Each row is a point on a tangle of strands that fork and nearly touch. The rows are in no order.
Points whose rows are less than 100 apart are linked; no others are. Some points are linked to none.
q475: [-17 -61  19  37  27 -28  30 -25  37   0   9   6 -34 -10 -50  14 -21  33
  48  -4  -6]
q600: [-11 -43  -8 -69  15 -45 -40 -28  25 -33  15  17  30   1   5 -50  28  14
  -5  24  19]
q736: [ -6   7 -28   4 -21  14 -35  32  -2  12 -11   3 -57  18  -5   0  -5 -40
  11 -27  -4]
q419: [ 10 -21   8 -39 -35   1   4   1   1 -32  -6  66  19   3 -30  -5  13 -10
  29 -45   2]
q420: [  1 -30  11 -11 -37  16 -28 -10  56 -26  -2  32  21  38 -15 -29  10 -18
 -25  41  16]
q357: [ 10  20 -21 -77  19   3 -22  -7 -62  14 -15  -6  -4   6 -12 -37 -36   4
 -89  20  33]
q783: [ 21 -19  21  33  -2 -66  26 -29  10  -8 -72  16 -29 -11 -19  28 -14  36
  19 -25   1]
q198: [ -1 -37  -1 -17 -50 -10  -3 -42  38  23  12  14  25 -30 -17   8  18  -4
  -6 -24 -24]
q861: [ 12 -47  -2 -31 -38  -4 -13  12  66  -8  25  43  18  31 -37 -10  10 -26
  19  37  -8]
q568: [ 22  -4  -1  38   9 -19  34  65   1 -31 -15  -2 -20  -5   7   8  -6  42
  52 -35 -25]
q749: [ -8  -3 -12 -27  43  42 -40   7 -65  10  15 -17 -23 -25  14  -3  37  12
 -26  14 -19]
q845: [ 11  -8  26 -34   1 -16  23 -17  54 -28  22  29 -16  52 -83 -22  -6 -14
  35   3 -12]
q733: [ 12  21   0   1  29  14 -27  10 -73  11   6 -59  -7 -26  12 -25 -64   2
 -62  61  23]
q907: [ -6 -15   9   7 -22  18 -22  18  23  -8 -40   6 -19   9   3  11 -17 -31
  25  -9   7]
q421: [ 13  20 -25 -11  53  -2 -18 -24 -34  26   4 -44  -2  -7  16   7   6 -40
 -39  16  -3]
q667: [-32  52  20  25   8   7  23  52 -10  23  25  -6  -4   5  45  28  18  20
 -33   5 -21]
q653: [-14  10  23  19   2 -22  49 -19   8  -9  -7  -5  34 -40 -12  -4   5  28
  58 -21 -40]
q519: [-15  38  46 -19  11 -19   7 -30  53 -18  -3   2 -31  38 -73 -14 -16 -38
  34   6  -7]
q474: [-18 -18   6  -6 -10 -20 -31  13  -9   5  19  16  26  32   9 -32  -7 -36
 -40 -41  51]
q506: [-31 -16   3  36   0  26  31  36  25 -34  -4  15   3 -18  -4 -32  19  11
  47  -3 -23]
q445: [ 23 -24  -6  39   0  -1  40 -27  38 -23 -22  10   0  -6  -1  26  12  27
  42 -24  20]
q725: [-34  -8 -20  -5  -1   0 -21  -3  44   3  19  20  25 -21  -3 -53  34 -12
   7 -11   6]
q76: [-30  49  -9  17  43  15  50  47 -36  30  23   0 -25  29   3  19  29   0
 -32  11 -27]
q954: [  2 -41 -34 -23  44  24 -33   0   7  14  19 -15   0 -39  39  -3   7 -36
   7  10   9]
q294: [ 36  -2  35 -23  -6 -29  29 -29  38 -46 -23  15  -9  59 -71 -14  -4   8
   4 -24   2]
q247: [ -8   7  18  20  19  10 -32   6 -57  11  29 -49  15 -11  49  -4 -22  19
 -35  38  13]
q450: [ 15  26 -15  39  -5  41   6  22 -76  -4  18 -29 -35  38 -18  -6  -9  -1
 -44  13   8]
q977: [ 10  20 -23 -10  -5 -14 -17 -28 -20  38  35 -12   8   6  -9  14  12 -37
 -16 -54  31]
q599: [ 23  43 -11  17   7  41  29  -5 -53 -27  47 -16 -19  15  33  45  36  11
 -19  21 -28]
q706: [  8  27   4  59 -40  10  14  21 -10 -12   0 -16 -46  21  50  46 -21  32
 -19  32   9]
q839: [ 33  -7 -30  10 -19  -7  13 -18  10  -1 -11  20 -12  -2  -6  40  -8 -12
  50 -49  37]
q371: [  6  27 -31  10   8  -2  -8 -17  -3  54  15 -52 -24 -24  19  35   9 -42
 -20  11 -31]
q479: [ -9 -10 -19   0  46  50 -12  33  -4  31  27  -6  -9 -39  36   5   5 -17
  31  29 -22]
q757: [  8 -14   8  64 -18  -5  44 -11   2 -35   3 -11   0   5  29  19  15  42
  -6  -7  36]
q787: [ 10  43 -13  22  26  21  25  11 -74 -17  30 -28   3  23  -9  -8   0   3
 -65  51 -22]
q522: [ 38 -21 -24 -67 -30 -31 -16  15   6  31  45  39  25  17  11  15  25 -38
 -15  -2  32]
q241: [ 18 -24  11 -22  -3  25  19  -8   6  -3 -17  28  41 -29 -25  -2 -36  -4
  77 -26 -42]
q74: [ -3  32  12  35 -20 -10  33  48 -11 -30 -14  10 -46  -2  54  49 -18  27
   8  17 -26]
q727: [-17 -30  27  24 -35 -33  21  -6  46 -30 -45  23 -16  31 -22 -19 -17 -10
 -14 -10  -3]
q701: [-15 -30 -17  55  12  -9  36  21   7 -11  49  -2 -39 -17  30  19  11   5
  27  -8  -1]
q325: [-16 -47  10 -12  -9  13  -8  15  63 -10 -15  28   7   7 -34 -17 -16 -17
  36   1 -17]
q405: [-10  11  38  14   5  12 -10 -32   2 -43 -43  -8  26  26 -23 -20   7  -7
  30  26   3]
q37: [-15  14  -3  21  16  30   0  62   3 -12   3  -9   1 -17  37 -19   8 -12
  44  15 -21]
q828: [  2  10  -9 -30 -27  -4 -73   2  12  39  17 -25   2  -9  -1  -6  13  12
 -32 -13  -2]
q675: [-22  14  37  37   1 -12 -12  22  -8 -23  -3 -19  16  10   5  18  14  41
  42  -1   0]
q370: [  8  11 -29 -72 -12 -31 -26  -2  -3  56  13  32  -7   8  11   9  16 -43
 -46  10  30]
q7: [-21   3 -18  42  44  -7  51  25 -27  18  39  -5 -44   5   9  28  16 -23
  -6 -20  -9]
q141: [-39 -38  21 -39  14 -24 -25 -39  28  20  12  27  44 -39 -34 -20  12  -5
  28  14 -27]
q548: [ 20 -28 -27 -57  64 -15 -39 -18   8  -1  12 -34  10 -24  41  -9   7   4
 -26  -6  29]
q112: [-27  29  54 -19  41 -10  -5 -42  32  -7 -18  -2  28   9 -46 -21   3 -32
  39  27 -14]
q328: [  5  24 -26 -78  27   8 -25 -14 -25  51 -17  22  -8  18 -15  -2  13 -11
 -75  14  38]
q34: [-12  17 -34 -10   6  -4   8  28  42  13  17  25  18  -4  -1 -24  17 -39
  -6 -43  24]
q46: [ 14  28 -27 -19  18  -4 -17 -30 -23  16 -10 -28  29 -12  37 -31 -14 -22
 -65   8  40]
q289: [ 29  32 -18 -10   9  18 -33 -18 -45  40 -12 -56  -6  16 -17   5 -54 -18
 -63  51  14]
q416: [  5  19 -10  31 -24  47   4   1   8  13 -21  -2   2  21  34  18  -4 -15
 -26  20  46]
q819: [  1  25   3  24  23   7  37  50 -37  -8  40 -12 -51  41  -5  41   4  22
 -48   7 -46]
q712: [ 24  14 -20 -46 -18 -22 -44 -36   3 -13 -19  -1  39   8  36 -24 -22  -4
 -30  30  53]
q562: [-11 -25 -16 -17 -15  12 -41 -28  27 -24  10  16  27   3   3 -55  30  -8
 -23  19  32]
q490: [  7 -33   3  11 -31   2  -7 -27   7   1   1 -22  26 -37  28  -1  17 -19
 -30 -30 -28]
q61: [-23   6  35 -62  20 -51  -8 -42  33  14  10  30  33   4 -48 -17   1 -27
  19  34  -9]
q148: [ 10  34   4   9  -9  20  19  13 -29   4 -11  -9  17   0  22   3  24   6
 -11 -46  16]
q427: [-23  16 -28  -6 -15  19   1  16  57  55   8  18  -8   1 -11   9   5 -20
   0 -18  26]
q255: [-37  26  23  29  -6  -7  28   1   4  19   8   8   2 -37  49  39  21   7
   8  17 -15]
q437: [-14  43  -5  28  16  26   1  42 -13  -5   5 -20  12 -10  53 -24  34   8
 -14  30  -8]
q9: [-25 -46   5  58   1 -20  41  -6  17 -19  28   2 -28 -30  -9  14  -2  34
  66   8 -29]
q596: [ 46  24  -3  28 -10  23  44  21 -30  -7  32 -27 -33  23  14  47   2  44
 -54   3 -29]
q672: [-27 -21  -2 -29  -4  21  14 -11  -9  31  -7  27  30 -62   3  -1 -33   5
  58  -4 -37]
q611: [ 20 -28 -41 -87  32 -30 -44 -16  25 -12  21  -1  30 -22  21 -14  25  16
  13  -7  33]
q439: [ -2  39   8  29 -18  35   4   2 -35  19 -11 -16 -32  -1  49  44  -7 -14
 -33  37   1]
q443: [ -1  -7 -28  18  -7   3   3   6  18  38  20 -18 -24 -40  14   8 -19 -42
  18 -26 -38]
q623: [ 22  25 -39   5  52  17  16 -28 -64   0   6 -35   4  12  -5   2  29 -28
 -34  56 -19]
q293: [ -5   0 -16 -49  50  26 -39   4 -68  18 -21 -29 -17  -1  -2 -29   3  21
 -58  12  15]
q473: [-15 -34 -16 -40  -9  21 -27 -35  14  26   9  28  16 -63  -7   0  10   4
  27   8 -16]
q919: [-17  -3  22  16 -17   6 -50   9 -43  -4   0 -38  13  -7  35  18  -1  18
   6  10  -2]
q824: [ 20  22   8  17 -36  30   1  -7 -41 -11 -13 -11  46  -7  24 -25  -7  21
 -33 -10  13]
q248: [ 19  10 -10  11 -67  -3 -51 -15   5  14  16 -26   7  26 -16 -10  -6  15
 -16 -31  17]
q182: [  0 -39  58  38  14 -42  32 -31  15  -6 -34  -5 -25  -8 -27  48 -16  38
  20   1 -20]
q863: [-17 -60  27   3  16   2  51 -19  55  23  15   3   3 -10 -55  -3 -51   9
  53 -12 -24]
q26: [ -6 -13  35  23 -20 -13  27 -34   9 -17 -34 -12  28 -22   5  -5  15   2
  10 -21 -42]
q658: [-48  14   9  16   1  -8  30  19 -12  19  23  22 -12 -34  30  35 -11  28
  68   8 -31]
q157: [ 32  13 -23  26   3  14  25   2 -26   9  13   5 -26   4   6  40  18  15
  25 -47  25]
q614: [ 16 -13  21  68  -3 -44  35   7   6 -40 -27  15 -17   6  12   0  13  79
 -15   3   9]
q311: [  8 -22  35   0  32 -16  26  15  35 -25 -49  -1 -18  15 -52   5 -44  15
  52 -21 -24]
q484: [ -9  37 -15  18  -2  22  -5  46 -43   2   2 -24 -51  30 -20 -13   6 -21
 -21 -18 -15]
q620: [ 30   1 -17 -30 -31  21  20   0   4   0 -11  41  23 -22 -16  16 -20 -21
  50 -55  -3]
q278: [  7   0  -1   4  -3  39 -45  19   3  -6 -33  -4  12  23  33 -15 -25 -40
 -16  10  35]
q574: [ 28  40 -37 -35   3  -7 -69 -15  -2  51  -8 -47  -9  13  -5  -3 -22   6
 -47  21  19]
q946: [ 12  18  20 -20 -61  -8 -11 -30 -28 -26 -31   4  57  15 -17 -19 -13  22
 -20 -26  16]
q708: [ 30   7  13 -61 -37 -38 -44 -27 -13 -24 -29  13  66  17   0 -17  -8  -3
 -13   0  16]
q741: [-15  30  40  41  13   2  14 -14   9 -38 -13 -20   2  17 -26   1  18  26
  63  33 -11]
q412: [ -9  -7 -25  21   1  16  12  58  14  -7  -3  22 -32 -19 -17 -17 -17  27
  60 -42 -23]
q932: [-36 -36  32   6 -43 -21  -3   4  13 -19 -24  36  17  47 -12 -17 -16 -30
 -25 -22  38]
q417: [-16 -14  18  55 -34 -35  17   4  27 -22 -35  -3 -19  17 -17 -29  -4  46
 -30 -21  -4]
q459: [ 29 -23 -12 -67 -29  -2 -15   2  10 -13   8  59  29 -14   1  -2  18 -33
   6   7  18]
q870: [ 12 -28  20  30  46 -23  46  36  18 -30 -39  29 -22  -3 -17  -5 -20  51
  60  -9  -3]

A fork is a point with three links. Follow the links from the first point to the second and name the forks in between, in order.
q824 / q325 | q421 q907
q845 / q34 | q112 q473 q620 q839 q421 q907 q562
q437 / q46 | q37 q562 q907 q421
q562 / q701 | q37 q667 q76
q416 / q112 | q907 q421 q839 q620 q473
q946 / q289 | q839 q620 q473 q112
q474 / q787 | q839 q421
q439 / q459 | q907 q421 q839 q620
q328 / q653 | q620 q473

Follow the links from the first point to the second, and from the first to the third. Name the last point that the two ways share.
q675 / q708 / q328 | q620
q783 / q412 / q954 | q37
q474 / q198 / q443 | q839
q289 / q450 / q522 | q620
